Each row is a point on a tangle of strands that fork and nearly touch. The rows are in no order.
Two points are linked if the straight distance between their rows is under 43.7. Some points are linked to none.
Vazo: [-10 -37  26  26   2  47   7  19  21]
zag: [-33  13 -20   3  -7  23  14 -17 -11]
zis: [ -6  -1  13  12  20 -15 -38  12   8]
fidoz: [ -9 -20  20  36   5  19 -10 -11 -22]
pab: [-24   4  -2  -5   6  19  -2   9  19]
famu: [ 35 -14  14 -38  46 -44  54  44  15]
kufek: [ 33 -24   4  32 -77  47 -20 -33 -23]
saze: [ -7 -25  18 -20  20  33  29  26  44]
Vepu: [  3 -37  31  45  -5  29 -17  -2 -18]
nidim: [-19  26 -12   7  12 -30  -6 -18 -30]
deso: [-11  12  -3  18   8 -24 -17 -26 -35]
duta: [ 35 -16  -5  32 -74  29   9 -66 -30]
zoda: [-17  25 -14 -33   7 -15  -1  26  31]
Gula: [-12  27 -16 -10 -13  -4 -47 -17   1]
Dufa: [-15  15  -5 -19   7  -7 -11  19  26]
zus: [  1 -18  12 -42  27  17  43  31  46]
vulov: [ 12 -37  29  51 -27  36 -29  -4 -19]
Zolu: [ 23 -10 -12  29 -54  24   4 -73 -36]
rami: [  3   6  -9 -48  24 -18  57  36  30]
dulop: [ -2  24 -12 -32  26 -27  38  35  20]
lebos: [ 12 -28  15  40 -45  45 -33  -9 -16]
kadis: [ -8  -8   6  42  10  -2  11 -34 -49]
febav: [-12 -39  24   1  13  46  19  25  39]
vur: [-20  41 -24  -8  14 -39  13  -2 -26]
Nup: [-14  26 -30  -6 -29  14 -18 -45 -14]
nevag: [-24  36 -21 -13  16 -33  29  14 -13]
Matat: [-20  27 -27 -11 -21   2 -35 -31  -8]
Fumez: [-21  -2   2   1  -7  32 -19   5  20]
biniv: [ 18 -13   4  27 -30   9 -59 -34 -17]
sino: [ 54  -9   0 -56  34 -44  59  48  18]
zesep: [ -3  14   6   5  11 -30 -57  10   9]
kul: [ 41   9 -10 -57  20 -38  24  54  39]
vivi: [ 55   1  -6 -64  24 -35  48  50  34]
kepir: [  9  -3  -2  28 -19   2 -18 -50 -39]
Rego: [  7   2   4  20 -13  -1 -62 -20  -8]
Tigiz: [ 28 -15   5  35 -50  22 -52 -41 -21]
nodur: [ 13  -6   1 -56  28  -2  59  35  37]
let: [ 33 -18   0  31 -68  33 -34 -46 -19]
Sopi: [ -3 -17   8  24 -33  45 -36  -5   7]
sala: [  5  -7  -7  30 -32  19  -9 -54 -34]
nog: [-16   7 -22   3 -40  37 -11 -39 -15]
dotun: [ 28  20 -11 -51  14 -35   8  51  43]
gez: [-23   2 -17   7 -26  45   0 -30 -13]
pes: [  0   8  -2  25   2 -25 -26 -46 -40]
Lages: [ 13 -13  23 -22  51 -34  52  35  11]
medad: [ -7 -20  24  -3  49 -14  57  24   4]
tok: [ -7  18  -6   2 -10 -15 -60  -8   1]
teb: [ -6  -3  18   5  31 -25 -16  22  11]
tasa: [-33  26 -25 -11   0   1  25 -16 -16]
Gase: [  6  30 -19 -39   6 -30  -3  42  40]
Kod: [-12  40 -30 -26  13 -36  35  27   4]
povo: [-25  -3  14  23  35 -14  29   0 -25]
sesi: [-10  -6  12  21   6   2 -18  -2  -6]
Zovir: [-17 -13  22  17  46 -16  42  14 -16]
bafur: [ -1  13   1 -18  32 -38  24  31  13]
zusi: [-10   6   8  -2  34 -34   7  25   5]
Maf: [-15 -17   6  14 -18  45 -33   8  20]

Follow the links from the first point to the second, and from the first to the third. Name the last point that the two ways share.
nog / biniv / teb | tok
let / Nup / sesi | tok
fidoz / Nup / bafur | zis
zus / zusi / nidim | dulop

A fork is a point with three links. Follow the links from the first point to the second and name the forks in between, in order.
vur / zusi | dulop
Tigiz / nog | tok
fidoz / teb | zis
Rego / Vepu | tok > zis

Name the points in between on the shortest way along the links from the first point to the second, in order.
Dufa / dotun | zoda > Gase
Fumez / zoda | pab > Dufa
nidim / duta | deso > pes > kepir > sala > Zolu
Tigiz / fidoz | biniv > Rego > tok > zesep > zis > sesi
dulop / deso | Kod > nevag > vur > nidim
